A landscape with many peaks, sampled at points; each row gives a point and its height.
A climber steps from a point to the highest of its 2 nearest points, and stops where none of them is higher. Distance is the straight distance between rows; heights are no part of it.
sibos: [110 132 148 128 143 157 116 177 196 127 156 105 123 129 109 139 110 154
 131 176 111  90  91  68  97 116 102 161  69 157 101 103 128 119 141 105
  97 170 113 125  99 164  91  39 198 104  91  89 184 136]  height 136
Luv: [111 153 178  89  93 119 127 107 152 106 151 131 136 108 106 135 121 138
 152 144 112 140 123 163 110 125 112 148 159 159 110 134 163 131 121 120
 105 106 162 157 142 113 169 151  91 104 127 169 131 107]  height 333
feg: [ 91 113 144 169 122 163 163 134 112 159 115 115 172 149 157 137 117  52
 111 135 135 122 114 124 141 141 187 162  79 130 131 141 126 111 144 127
  82 128 212 105 161 156 159 151 153 108  44 131 142 129]  height 393
Vasa: [100 148 128 115 135 153 178 127 110 122 122  85 182  72 178 148 149 125
 101 155 167  71 133 125  50  68 136 123 124 159  72 158 215  88 189 118
 120 181  83 126  85 140 160 153 151  94  51 153  81 136]  height 224
Zor: [ 90 127  91 168 124 101 119 126 122 167 123 169 110 167 164 135 115  74
 118 119 137 185 133 137 163 189 170  78  93 167 154  93  59 194 125 121
 113  92 139  91 100 118 176 126 100 139 140  93 118 137]  height 124
dom: [166 171 160  83 144  96 179  82 133 107 116 165 162 127  97 162 146 156
 148 114 138  81 121 120 101 100 113 137 158 101 137 204 103 107 123 113
 117 118 102 120 109 130 125 139 108 206 183 170 133 126]  height 82
Sezo: [177  66 136 142 153 136 139 138  88 117  88 119 156 164 131  85 163 114
  76  82 143 151 120 183 137 101 168 149 129  79 150 157 149 114 144 121
 103 131 151 150 144 141 137 161 126 145  99 141 147 130]  height 264
bom: [146 140 166  99 179 113 146 126 130 135 125 123 146 100  93 120 127 136
 113 133 102 109 118 151 117 107 135 152 130  53 143 207 159 160 156 129
 136 156  67 133 126  95  97 148 127 149 106 149 142 154]  height 334
moguk: [ 58 157 125 122 155 115 148 169 145 134 149 116 118 116 162 195  95 160
 150 146  98 123  99 104 127 103 114 165 124 156 107 122  61 144 103  90
 158 170 164 110 118 154 136 102 101 131 109 154 119 117]  height 265
zun: [137 178 180  69  96 121 104 124 149 110 145 162 154 100  78 148 177 176
 116 110 152  99 116 129 146 122 119 128 168 141 122 144 170 139 143 145
 129 123 107 157 164 116 179 163  76 132 153 153 116 113]  height 301
sibed: [140 161 135  92 136 127 176 152 148 107 111 121 182 136  92 156 128 156
 118  89 124 121 107 152  80  72 104 139 151 112 134 178  98  87 117  71
 127 127 142 106 140 138 139 145  99 175 136 183 130 104]  height 66
ladod: [178  98 130 118 124 148  89 123 140  80 176 104 128  75  49 100 161 125
 109 129 114 119 159 105 135 127 167 151 153 121 143 124 191  94 101 122
 177 105 147 115 189 105 146 120 145  95 132  83 118  85]  height 476
ruber: [156 142 137 129 147 141 202 162 146 135  28 105 143 177 132  89 123  97
 127 105 160 130  97 154 104  63 178 154 103  83 138 198 115 105 124 159
 102 128 132 120 162 122 134 159 107 176 169 174 147 141]  height 140
meke: [135 191  80 134  83 109 133 159 124 182 159 169 125 162 149 132 127 153
 141 125 110 188 144 139  90 143  96  68 117 148 170  58  59 125  89 111
 112 121 107  81  97 136  80 113  96 105 140 111 117 112]  height 396
Mito: [113 150 102 106 136 135 153 155 165 151  82 165 148  93 138 101 117  99
 127  98 167 112 143 112 163  58 205  96 104  92 104  90 122  94 146 148
 174 137  83 106  76 137 140 120 136 130 130 147 101 143]  height 351
Lalad: [159 183 147  91 125 154 115 164 130  82 126  89 181 104  88 140 123 151
  89 117 112  92 109 164  78  94 115 173 132  95 134 173 155  84 126 129
 101 123 151 111 184 132 126 148 148 131 100 153 168 106]  height 51
vunur: [ 71 148 130 113 111 146 188 119 108 128  96 145 163 178 175 163 110  84
 133 130 139 148 139 133 136  94 149 126 125 168  98  94 118 141 137  88
  92 125 167 141 148 136 161 155  92 123 108 161  89 122]  height 188
lele: [139 125 121 154 141 134 123 136 159 138 105 139 122 139  88 117 107 114
  97 105 111 117 128 167 113 141  74  98 106  98 142 176 148 149 211 129
 101  91  78 130 110  77 102 109 133 125 161  99 155 132]  height 408
lerip: [138 123 120 143  71 145 135 131 104 112 151  86 155 134 151 119 128 119
 120 108 112 136 147 174 110 114 127 133 126  99 146  85 137 113 145 117
 116  97 195  74 153 119 138 128  92 103 112 131 180 103]  height 267
navaf: [114 153  94 152  68  98 118 165 128 166 193 123 110 118 126 120 161 153
 152 125 113 205 131 144  85 163 109  67 116 168 199  57 107  93  90  96
 133 158 128 105 101 120  97 132  94  89 133 104 103 106]  height 348
Sud: [ 69 171 144  96 147 129 133 127 124 118  71 151 131  81 161 160 123 129
 140 173 176  90  91 105 149  86 155 145 124 140 103 103 160 153 167 157
 131 164  66 172  79 170 158 112 134 121  99 124  98 171]  height 468
tato: [162 115 111 130 157 112 103 125 120  93 100 159 109 134 150 136  98 117
 177 141 156 162 154 128 127 141 106 146 182 141 110 158  85  85  66 150
  98 108 119 162 127 155 144 126 167 169 171 170  93 109]  height 527
nal: [154 130 105 142 131 119  98 154 103 117 138 122 107 140 109 115 119 148
 147 139 106 173 137 155  63 187  84 135 125 121 179 141  89 123 108 100
  70 132 138 127 146 117  94 108 147 130 130 109 127 119]  height 332
bege: [162 172 129 137 127 126 148  67 112 138 105 188  85 205 138 113 118 151
 140 117 125 151 156 169 167 156 110 113 162 141  93 159  90 138 125 214
 114  93 105 151 145 126  92 168  92 181 204 166 143 131]  height 540
feba: [131  76  94 165 179 122 153 141 147 124 107 150 116 124 136 154 119 101
 104  84 116 114 146 117 134  88 140 111 136 113 134 144 101 127 163  74
 171 124 114 117  77 121 147  87 141 146 127  99 101 124]  height 436
Sim: [ 90 119 148 160 125 143 179 172 158 162  83 152 136 137 134 124  83  63
 109 129 138  97 106 123 122 116 168 127  57 106 133 165 118 125 172 127
  89 114 158  99 122 114 126 127 154 126 100 126 139 159]  height 441
tigaf: [191  88 177 121 109 130 102 133 109  97 135 129 107 138 113 114 149 138
  80  90 135 129 119 195 101 122 150 134 135 132 132 126 177 161 179 128
 109  69  99 142 134  69 117 152  69 120 152 107 159 130]  height 251
sot: [120  81 127 145 160 106  95 107 114 128 157  62 129 113 167 152 147 139
 142 169  92 141 117  81 106 145 122 195 119 170 103  76 145 164 104  46
 137 178 178 124 115 143 154  72 127  86  75 124 147 155]  height 273
Vena: [119 146 153 116 114 132 110 102 123 127  99 162  68 150 141 125 106 142
 153 126 151 121 120 154 184 170 120 132 140 134 112 133 121 173 142 207
 102  98 115 160 125 107 113 141  90 143 188 140 160 137]  height 664
sabas: [106 153 159 111 179 130 188 101 120 152  79 167 122 145 131 113 135 110
 147 133 128 106 118 142 149 119 137 135 146  79 126 216 137 165 160 148
 120 141  65 132 121  95  90 176 117 160 148 161 140 171]  height 289
Tevit: [109 139  92 176 146  87  90  97 115 138 176 129  78 128 153 145 132 137
 190 151 118 156 171 103 161 163  98  93 177 155 116  95  59 155  76 151
 221 162 166 104 114 151 163 109 135 135 176 136  82 148]  height 234
vuf: [180  92 148 149 103 135 104 143 111 119 122 117 129 132 114 123 133 139
  65  92 134  99 121 184 117 142 160 141  76 105 145 116 191 115 206 140
 113  67 131 133 147  82 100 132 115  93 101  87 184 122]  height 229
Mota: [177 132  66 149 184 101 111 102 128 141 123 161 111 148 146 104 105 109
 192 146 131 183 174 110 161 162 132 132 178 125 115 148  54 109  56 176
 139 108 118 116 153 158 129 138 170 159 178 164 108 122]  height 450
naz: [148 160 174  79 120 104 163 100 111 134  82 141 135 133 134 141 116 111
 169 145 144 134 112 142 101 120 151 157 135 129 132 184  89 115  63 100
  60 106 133 125 130 117 137 165 109 176 156 189 127 149]  height 101
mefo: [ 76 158 124 108 129 166 143 142 123 113  78 149 174  82 156 129 122 101
 122 138 178  98 113 128 156  76 199 119  88 125  93  75 174 124 178 144
 126 180  96 127 103 150 165 147 139  81  67 150  90 146]  height 404
bon: [129  80 144 118 157 144 135  76 109 125 130 121 173 120 132 119 140  98
 100 139 104 118 130 126 125 131 142 171 132 127 112 161 196 105 142 111
  96 158 151 172 148 130 136 140 164  97  45 143 124 126]  height 276
vimis: [115 132 142 144 147 128  84 108 134 120  92 148 107 119 130 126 106 113
 151 149 148 112 144 146 179 151 101 140 154  84 122 171 125 135 152 200
 125 117 106 154 114 132 142 128 148 137 166 130 162 145]  height 558
loto: [111 114 123 137  71 134 137 138 116 137 108 147 127 153 132 121 123 106
  86 110 141 101 120 142 123 133 143 117  51 136 157  91 166 117 185  94
  96  82 100 138 101 116  80 107 116  91  95  84 176 107]  height 204
narop: [133 119 161 148  99 116 102  83 150  82 146  74 106  89  92 130 121 102
 137 127 105 112 161 107 123 174  97 154 121 134 127 107 151 154 125 145
 124  88 178 128 157  77 158  91 158 114 161 110 169 119]  height 418
Biga: [111  93 136 156 138 112 101 110 143 141 161 100 163 104 127 151 150 113
 109 140 108  89 131 110 123 127 142 162  55 127 108  76 157 154 163  75
 150 161 169  88 106 144 177  76 147  83  41 104 163 165]  height 304
rosuz: [167  27 128 117 138 132 104  88 119  94 153 143  85 143  96  82 113 100
 118 102 117 154 124 120 164 184 108 113 165 118 112 145 123 148  61 134
 141 115 107 156 114 130 127 162 169 154 158 104 116 139]  height 172
zoko: [113 124 113 123 145 136 165  99 120 116  80 157 130 166 141 128 130 122
  82  94 128 125 144 127 145  64 127  91 175 138 127 143 135 152 157 117
 175 131  71 155  86 129 135 111 126 178 164 113  61 132]  height 350
nupu: [151  79 122 112  92 111  96  98  90  91 210  72 106 108 135  79 151 151
 129 127 115 167 137 113 140 183 138 121 185 145 150  88 156 132  38 117
 196 149 196 157 168 132 126 175 129 121 128 122 106 102]  height 478
nibed: [ 74 144 121 125 183 129 130 121 150 136 108 141  97 132 184 188 119 134
 162 183 137  97 106  67 147 107 126 168 120 141  76 112 119 166 163 130
 119 160  64 144  84 158 128  62 124 117 133  98 133 176]  height 383
Noni: [162 133 117 115 150 131 175 117 122 143  99 157  94 138 109 111 127 170
 128  90 124 121 121 118 150 139 151 119 123  87 159 156 112 117 129 155
 114  86  81 137 133 129  16 156  99 168 158 117 182  94]  height 381
tuza: [160  98 106 150 155 152  98 185 123 127 138 134 126 143 122 153 125 143
 129 130 110 151 126 115  82 149  90 124 115 121 145 120  87  93 113  73
  67 145 137 106 119 134  95  74 178  99 100  89 134 117]  height 382
givo: [150  95 146  94 121 142 108  83  77 121 172 105 163 140  98 128 191 174
 102 148  96 124 133 128 110 163 139 165 139 139 142 150 197  98 131  86
 108 167 133 150 177 149 109 148 125  94  42 120 144  95]  height 309
kamob: [178  25 177 129 118 122  76 114  85 101 199 106  91 141 121  95 136 131
  94 122 113 182  95 173 114 198 113 142 126 149 121 140 140 169 102 123
 100 133 153 147 147 119 130 196 124 114 104 119 141 156]  height 262
Disof: [117 106 133 148 105  91 129 115  92 141 168 117 110 144 189  87 119  78
 143 111 155 183 127 136 138 192 147 102 154 174 132 100 106 168  56 153
 116 117 179 140 136 131 161 194 116 123 142 171 104 134]  height 302
ruv: [ 96 176 111 192  81  71 114 130 104 134 176  81  82 112 198 119 159 114
 157 150 159 147 141 104 109 202 121 124 123 138 188  83  80 143 102 191
 149 158 157 113 107 139 128  94 165 112 148 107 128 159]  height 298
Popo: [130 113 102 114  93 157 169 119 103 106 132 107 174 138 136 121 134 114
 120 105 117 116 168 170 127  80 169 146 150 111 114 107 153  85 147 105
 139 113 153 104 160 149 133 155 107 104 101 169 151  73]  height 243
mogug: [104 176 135 106  77 117 136 119 136 170 136 184 111 148 120 135 122 142
 150 133  98 159 121 139 126 149 104  95 104 161 142  88 103 148 118 117
  80 109 108 127  98 119 113 108  75 113 155 119 131 115]  height 466
pivi: [120 144 112 152  94  71 127 120  81 149 173 127  74 133 201  88 134 120
 141 112 137 189 130 140 123 187 135  91 152 135 172  99  80 167  85 190
 136 135 132 124 113 122 107 144 106 129 168 118 124 149]  height 336
mobin: [123 144 130 118 115 135  90 161 137 103 124 151 114  85 118 113 161 160
  70 118 156  71 138 117 124 105 149 141 137 119 163 157 194 107 164 153
 174 121  73 153 132 133 133  84 139 128 118  56 115 125]  height 240
mar: [170 142 126 140 106  79 147 115  86 127 183 103 107 153 179  99 134 161
 127  83 128 198 117 176 107 146 105  86 178 119 160 116  93 169  79 172
 135 129 142 133 150 107 106 168  74 163 189 167 121 137]  height 378
zar: [118 215 129  67 103 145 120 115 133 142 107 154 125 121 103 167 108 168
 167 156 115  93 153 104 135 100  92 135 140 105 113 112 101 109 110 156
 134 125 104 135 124 138  70  84 129 138 164 136 139 120]  height 459
vugik: [139  64 136 120 157 135 109 116 122 125 112 160 103 186 112  91 130 122
 101  90 138 141 113 165 176 152 112 107 186 137 105 173 129 181 115 144
 158 136  93 162 117 132 155 188 124 174 172 142 115 143]  height 199
goza: [129 147 107 120 165 146 197 194 149 149  42 138 166 185 143 142 107  95
 127 113 145 126 122 118 128  35 171 137 118  90 116 150  82 111 128 141
 131 135 116  80 144 156 137 131 141 171 156 184 136 155]  height 163
sog: [ 69 128 107 126 163 149 146 185 142 144 109 159 143 134 179 207 112 150
 146 103 126 106 107  93 175  80 135 124 121 174  73 108  73 134 135  89
 143 167 110 125 114 146 132 100  96 143 121 128  70 137]  height 225
zese: [ 98 133 112 122 161 171 150 220 137 150  76 150 172 148 164 196 133 123
 130  99 160  96 105 104 144  34 128 102 123 134  74 122  74 121 148 115
 124 162  78 100 109 149 129 134 131 157 125 151  85 158]  height 195
vel: [124 140 159 129  88 108 120  91 141  90 192  69 122  78 126 119 112 128
 168 165 110 162 147 133 103 169  91 145 159 161 137 107 138 131  73 151
 123 118 201 117 158  93 164 144 126  98 166 140 145 104]  height 374
Fasa: [200  65 139 175 174 123 127 126 114 164 103 118 152 159 118  90 145  82
  83  94 117 159 104 170 144 154 159 128  86  69 152 159 137 123 146 133
  72 100 168 126 128 122 131 141 149 137  93 105 157 169]  height 242
ped: [129 120 134 141 145 112 127 120 137 119 106 117 152 160 160 136  84  70
 164 160 170 173 130 154 138 124 125 150 147 136  93 155 103 109  84 143
  88 110 205 147 157 150 186 167 152 137 144 186  94 122]  height 638
kazol: [121 173  87 159 153 151 136 107 171 132  75 155 126 133 124 126  88 110
 158 124 125 108 170 108 179  99  99 105 156  86  94 142  93  82 153 189
 153  96 108 128 121 145 111 116 147 155 199 154 138 127]  height 469
dek: [ 50 141  95 122 130 145 128 123  98 147 113 132 156 138 195 183 106 119
 168 158 131 154 106  96 163 131 135 120 134 208  64  35 130 155 127  88
 108 157 161 144 146 160 171 123  91  86  91 149  72 140]  height 164
vevu: [138  73 147 159  99  99  93 115  89 137 213  82  97 145 116 103 169 141
 115 158 106 196 113 134 118 217 110 127 106 170 168  94 164 165 128 114
 115 156 166 164 139 115 121 163  96  75  91  99 146 129]  height 288
nufa: [ 87 110 124 144  96 168 141 129 148 125 152 137 152 123 131 119 134 105
 103 151 125  78 114  90 108 120 158 135  51 158 109  89 173  87 189 107
 104 135 107 135 107 179 108  87 157  78  30  80 165 100]  height 178
Pego: [149 109 143 113 127 108 162  71 122  98 103 176  95 143 124 110 103 112
 105 102 113 128 155 138 135  90 147 128 158 123 119 139 154 132 121 142
 158  96  85 159  93  96 114 115 126 172 175 127 113 141]  height 290
soz: [153 137 137 142 121 126 129 148 132 124 103 102 140  96 128  90 122 121
  63 105 145  97 136 164  81 104  96 105 125 101 133 189 194 130 213 156
 116 100  81 144 124  67 129 133 146 134 153 117 129 155]  height 361
lilag: [125  66 128 131 132 104  77 106  99  85 172  74 102 124 134 134 148 156
 132 166  89 170 145 116  87 152  96 170 139 157 137  87 152 151 100  39
 152 162 172 128 143 104 139  96 128 120 117 112 123 132]  height 244
Sunu: [125 144  91 105 125 132 135 118 168 149 130 183 125 108  93  95 118 142
 128 102 121 118 130 122 180  87 181  75 109 100 122  97 124 110 152 120
 206 112  68 124  86 145 129 108 106 129 134  94  85 119]  height 311
Dis: [178  78 149  81  95 128  57  99  66  97 166 121 108 149 134  90 165 153
 121 133 137 155 121 169  97 204  99 148 156 151 114 138 147 154  72 126
  68 154 111 158 157 123 130 169 139 129 110 143 121 150]  height 239
kaziv: [157  93 137  92 126 131  85  95 107  59 175  83 124  91 105  89 147 130
 120 145 122 133 156 103 142 150 134 171 169 123 139 110 166 130  47 129
 165 127 167 152 190 126 131 127 166 128 134  92 118 106]  height 541
zibok: [141 161 139  45 123 139 107 124 122 105 177  89 147 106  55 140 199 196
 107 161  96 113 117  79  96 145 131 173 138 151 169 132 173 119  74  70
 142 164 134 143 182 123 104 129 132 123  97  99 122  79]  height 354
bap: [ 97 164  94 124  55 140  98 144 136 141 204  97 104 110 129 107 185 191
 155 151 128 179 134 131  97 174 107 107 136 184 170  64 131 112 114 129
 147 178 162 142 155 132 132 131 112  73 115 105  98  79]  height 310
lor: [112 225 122 104 103 158 143  85 150 141  90 183 125 116 111 141  94 154
 142 132 126  68 140 100 160  72 104  91 121 134  95 125 133  87 162 180
 147 118  55 142  98 143 105 105 123 155 175 127  88 138]  height 385
Zanop: [100 133 131 125 151 121 119 166 161 164 138 129 158  82 124 141 107 102
 134 141 124  97 123 110 165 108 151 131  89  96 120  85 106 160 133 113
 165 148 142  80  89 129 146  92 137  99  75 124 152 149]  height 335
Tur: [ 86 158 112 121 164 130 144 124 147 131 118 152 105 131 158 155 104 135
 150 182 108  59 134  98 112 106  96 160 100 108  94 156 125 119 171 115
 127 142  47  98  93 122  54  72 166 121 124 107 179 157]  height 312
Vug: [106 148 111 100 134 133 159 118 139 127  86 145 175 139 135 115 135 138
  90  80 148 116 132 121 151  39 138  78 155 147  91 116 149 120 157 101
 201 162  92 176 117 147 164 135 114 155 136 163  37 131]  height 297
bol: [172 102 126 140 144 132 164 154 118 165  52 153 101 186 110  98 134 117
 101  72 148 148  91 126 156 141 174 109 100 118 158 157 109 139 157 157
  77  73 109 161 123 109  68 165 102 156 163 124 147 107]  height 324
ren: [158 182 101 117 133  94 157 105  98 143 135 137 140 193 141 134 112 150
 156 119 115 181 150 159 119 125  70 120 169  96 126 149  76 161  92 145
 129 135 128 128 155 127 114 148  89 178 185 183 116 132]  height 439
rizi: [196 116 132 140  99 131 116 133  86 103 164  91 132 134 126 117 149 162
 118 116 114 168 127 186  65 167 111 139 131 117 155 136 132 110 133 137
  70  98 171 134 186 110 110 159 105 120 109 137 162  94]  height 295
Kaze: [103 149 146  81 154 149 121 134 139 118 124 133 147  81 152 179 166 166
 157 151 151  71  83  78 119  96 113 156 141 168  82 128 156 100 123  96
 107 164 104 178  95 165 155  95 140 111 102 131  87 132]  height 573
movum: [ 63 126 109 150 129 130 101 138 143 145 114 150 131 123 186 167 103 100
 150 151 138 152 104 108 160 149 138 120  94 183 102  53 100 192 137 105
 107 122 146 105 116 149 195  90  99  98 108 114 110 159]  height 143
nopu: [132 127 127 101 116 132  89 165 160 120 175 113 115 109  42 146 156 201
 118 153  88 143 125 112 111 129 100 144 143 153 177 127 151 106 104  65
 167 164 149 124 151 123 116 105 123 111 114  86 118  81]  height 400
linu: [185  63 163 185 124  76  98 104 105  86 175  72  82 104  93 144 153 133
 113 136 108 144 135 143 120 198 107 154  87  98 186 137 122 164 109 132
 153  98 161  86 132 105 136 101 130 162 114  77 199 151]  height 315
Ruteb: [117 119 148 128 137 132 148  90 123 121 140 101 159  78 138 105 145 105
  83 153 125  90 118 129  75 121 137 148 121 145 107 164 242  99 189 128
  97 154  91 157 108 132 139 134 169  77  49 127 128 153]  height 249
toveb: [104 106 155 149 160 125 123 149 192 164 141 152 128 108 103 126 127 133
  99 154 109  95  85  92 107 140 110 140  62 127 147 148 154 103 169 123
 106 153  98 142  89 152 116  84 183 101  64  69 149 145]  height 156
tib: [131 145 149 115 118 147 178 125 124 137  60 129 145 138 139 112 137  82
 141 124 167 114 111 176 103  76 207 158 102 127 118 180 147  86 122 118
  74 108 149 117 134 112 163 179  89 130 120 187 137 141]  height 120
bude: [112 114 112 129 130 114  54 105 130 130 146 116 104 132 138 141 125 162
 174 148 123 147 146 114 164 146 102 109 172 160  91  77 113 137  60  97
 198 156 177 163 128 148 172 111 126 109 158 135  49 135]  height 208
bigu: [168  72 131 112 132 153 139 103  82 106 106 107 178 164 126  94 200 144
  64  81 160 109 128 156 127 101 154 120 164 130 133 170 196 116 154  99
 140 147  97 176 154 142 136 192 109 145 107 159 109 107]  height 294
nukis: [139 197 132  73 105 146 100 118 137 130 131 119  98 104  84 111 131 198
 164 148 122 121 139  99 162 156 108 144 149 102 151 119 130 115  88 190
 134 132 124 149 164 114  60 109 131 131 166 102 145  95]  height 557
sopil: [107 113 126 162 107 104 138 130 109 165 190  73 135 128 147 107 149  88
 132 151  96 177 111  93 100 204 119 109  82 131 176  97 118 136 103 111
  93 149 187 110 134 132 117 142 143  79  76 117 153 128]  height 321
kig: [119 101 115 182 176 109 177 159 158 148 102 153 113 120 125 145  99  70
 121 122 125 102 137 125 112 102 153 117  83  93 140 174 110 104 175  98
 154  94  88  77  69 101 107 111 153 142 126 102 138 149]  height 517
Buti: [ 80 159  98 104 110 150  78 103 106 129 125 124 161 150 160 161 126 147
 168 152 146 150 138 127 163 128 104  97 161 185  73  55 126 128 117 102
 148 155 161 185 157 178 171 138  90 107 115 167  52 110]  height 184
puzet: [133 114 123 102 151 155 102 154 158 126 142 135 125 104  98 158 152 176
 141 134 102 117 101  98  98 115 101 133 152 156 128 138 129  93 121  61
 128 150 119 155 124 138 131  86 139 101 109 100  82  94]  height 467
goruv: [123 152  92 147 128 117 114 182 137 173 136 113 157 141 155 147  97 110
 180 142 134 181 128 126 119 114 105 111 150 146  98 101  66 100  83 117
 111 128 191  95 152 144 162 141 133 118 133 196  96 122]  height 546
kadu: [170  63 170 154 142  95 108 111 117  82 149 128  73 112  90 117 106 121
 115 128 102 119 119 154 122 155 136 151 126  87 150 178 148 157 138 140
 144  85  99 122 122  77 109 124 109 159 146  93 181 152]  height 284
sezof: [141 131 130 169 134 134 104  98 171 112 109 108 114 103  69 126 118 107
 134 108 115  90 155 129 152 169  73 114 113  98 117 139 135 146 166 162
 125  91 133 135 131  76 127  91 168 137 181  97 162 131]  height 474
gudem: [124 168 149 133 162 159 100 168 167 107 109  92 152  96  99 152  77 125
 118 142 111  90 107 150 111  86  90 162 127  75 116 180 108  89 150 162
 127 132 144  93 132 140 127 111 195 128 115 144 160 138]  height 38
Nide: [138 103 160 112 143 103 154  85 115  75  64 129 109 102 143  94  75  97
 117 113 130  96 135 129 124 106 140 165 139 100 127 188 141 115 103 142
 110 101  93 162 135  78  73 138 156 187 168 144 147 147]  height 241
vibi: [ 83 169 127 107  75 156 111 130 129 147 179 106 129 119 132 108 158 172
 151 178 122 140 120 106 114 174 120 156  98 162 151  68 151 120 130 139
  91 172 151 137 152 176 136 121 118  60  70 116 175  92]  height 277
nuve: [ 86 108 119 130 111 156 191 100 118 108 114 115 182 173 153 153 119  85
 144 140 131  91 162 160 127  71 153 133 149 157  83 141 159 105 163  91
 110 148 130 125 156 137 159 159  98 105  93 187 111  90]  height 217
Nepek: [149  99 120 180  98 103 118 132 152 106 171  92 114 117  59 165 154 147
 116 121 123 117 164 111 123 166  82 119  70 106 195  78 118 147 125 117
 161  99 158  71 118 127 123  72 143 122 116  54 174 114]  height 347
fus: [161  63 191 107 153 142 139 145 141 112 102 141 109 153 115 101 154 154
  85  75 179 110  64 180 155 102 150 115 155 148 112 184 149 182 161 173
 128 136  74 155 124 122 159 215  92 167 158 156 120 151]  height 223
Tiz: [ 76 154 117 176 147  96 112 126 113 149 149 106  99 131 182 161 118 112
 175 172 132 149 152 100 148 173 108 143 133 101 148 119  51 166  98 161
 150 140 171  81 127 147 153 102 130 131 144 122 156 145]  height 266
dop: [108  76 118 170 130 113 134 142 109 177 150 125 133 132 157 147 149  82
 128 138 121 157 123  93 144 171 169 131  88 160 159 108  97 134 101  69
 120 117 189  99 115 146 155 139 135 105  53 113 123 123]  height 355
putu: [ 65 130 135 142 149 102 111 139 165 147 165 134 111 103 128 155 111 163
 158 162  83 140 118 113 155 143 111 138 125 127 154 102  93 161 117 101
 188 163 158  97 111 145 130 105 103 120 109 120 148 119]  height 299
Val: [124 144 109 110 120 131 119 145 148 121 134 145 116  76 107  93 151 145
  91 114 147  94 138 114 118  76 157  69 137 118 129 133 182 106 172 122
 215 125  54 147  89 123 142  95 129 118 126  71  57 120]  height 272
Defo: [136 126  68 151 123 111 122 148 105 194 101 165 116 178 151 133 101 100
 127 118 134 155 161  84 146 179 170  89 101 130 164  95  72 136 113 130
 110  58 124  76 118 117 105 112 146 144 147  91 133 126]  height 107
suz: [125 158 127  75 121 146 125 117 145 119 111 142 184 130 100 120 170 161
 137  96 164 113 118 135 168  92 119 115 167 132 102 124 149 105 131 118
 162 138 120 184 151 167 173 158  87 140 145 179  80  96]  height 275
Zud: [157 118  86 161  89 162 111 165 164 119 170 101 124 109  57 140 140 136
 134 122 131 115 139 107 126 137  98  73  97 110 159  61  90 112  91 113
 160 119 176  39 115 160 100  75 169 115 114  75 153  92]  height 384
kasu: [130 115 180 122 148 123 183 104 127 132  81 158 110 136 118 100 154 123
 115 117 180  99  90 159 119 101 129 104 144 140 122 213 163 177 153 181
 120 148  57 146  84  98 142 208  96 187 176 155 114 173]  height 248
Rur: [132 157 122 143  73 124 120 128 136 148 112 140  91 132 129 104  97 132
 148 110 128 146 129 151 137 175 114 114 101 138 134 101  97 128 132 161
  81  69 168 127 129  91 101 121  89 114 182 131 169 107]  height 547
barul: [128 143  93 150 147 173 139 171 157 157 108 171 145 158 131 162  68  86
 151 118 108  98 153  77 166  95 111  87 129 124  79 110  55 116 134 149
 135  95 125  65 127 143  91  88 171 150 172 139 132 126]  height 579
suma: [131 130 159 112 138 112 118 133 144 150 132 122 144  72  79 111 110 125
 118 127 106 114 119 159 135 126 154 152 100  72 130 132 167 157 151 145
 135 140 129 134 116  85 133 139 127  93 102 135 169 142]  height 377
Defan: [185 110 112 121 138 124 120 146 141  95 158  96 155  65  68  91 143 115
  84 105 108 123 158 133 110 103 178 147 118  82 135 121 191  96 156 115
 167 112 132 117 133  98 129 122 156 110 112 122 153 117]  height 425
raduf: [118 154  90 161 121 149 108 215 132 176 113 156 146 185 163 180  71 106
 161 141 141 157 123  95 133 111 124  91 128 141 100 107  28 126 121 151
 113  90 150  27 147 159 150 125 147 157 138 154 127 140]  height 487
Muti: [102 151 138 126 152 112 176  93 120 126  22 137 123 123 177 127  87  74
 134 146 171  83 138 115 106  65 117 137 145 130 114 198 131  96 118 164
 114 122  82 151  98  96 102 154 163 178 182 157  84 172]  height 200
Lata: [151 154 106 134 128 128 134 102 125 134 150 147  53 124 101 104 114 181
 161 131 111 135 150 104 167 184 133 119 131  96 173 132 103 117 106 180
 154 107 121 138 145 125  30 132 119 140 158  78 170  73]  height 458
palo: [143 152  85 129 118 170 128 149 151 135 158 130 115 134 101 139  98 144
 171 123 101 139 148  84 136 109  85  84 145 121 102  77  50 103  80 140
 159 135 169  80 133 144  94  66 171 121 164 116 113 109]  height 457
mekor: [139 101 164 116 130 128 126 142 105  99 119 108 150 105 141  90 156 122
  38  98 162 104 135 149 113  94 126 133 158 121 119 184 214 147 171 158
 158 134 107 183 146 108 156 168 144 137 114 135  97 149]  height 325

Call two points neighbours if one is among the 2 nearest of the other. Go from one point of each pair to the other, from neighbour to neighbour, staying as high as possible. Name the lowest point that can't be avoided.
barul, Vena -> kazol
nukis, zoko -> vibi
nukis, Vena -> lor
ped, barul -> raduf

For each start below, name the point where the climber stops.
vunur -> Kaze
Ruteb -> Kaze
rosuz -> kig
vugik -> kaziv
Muti -> kaziv
dom -> Zanop
sibos -> barul
toveb -> barul
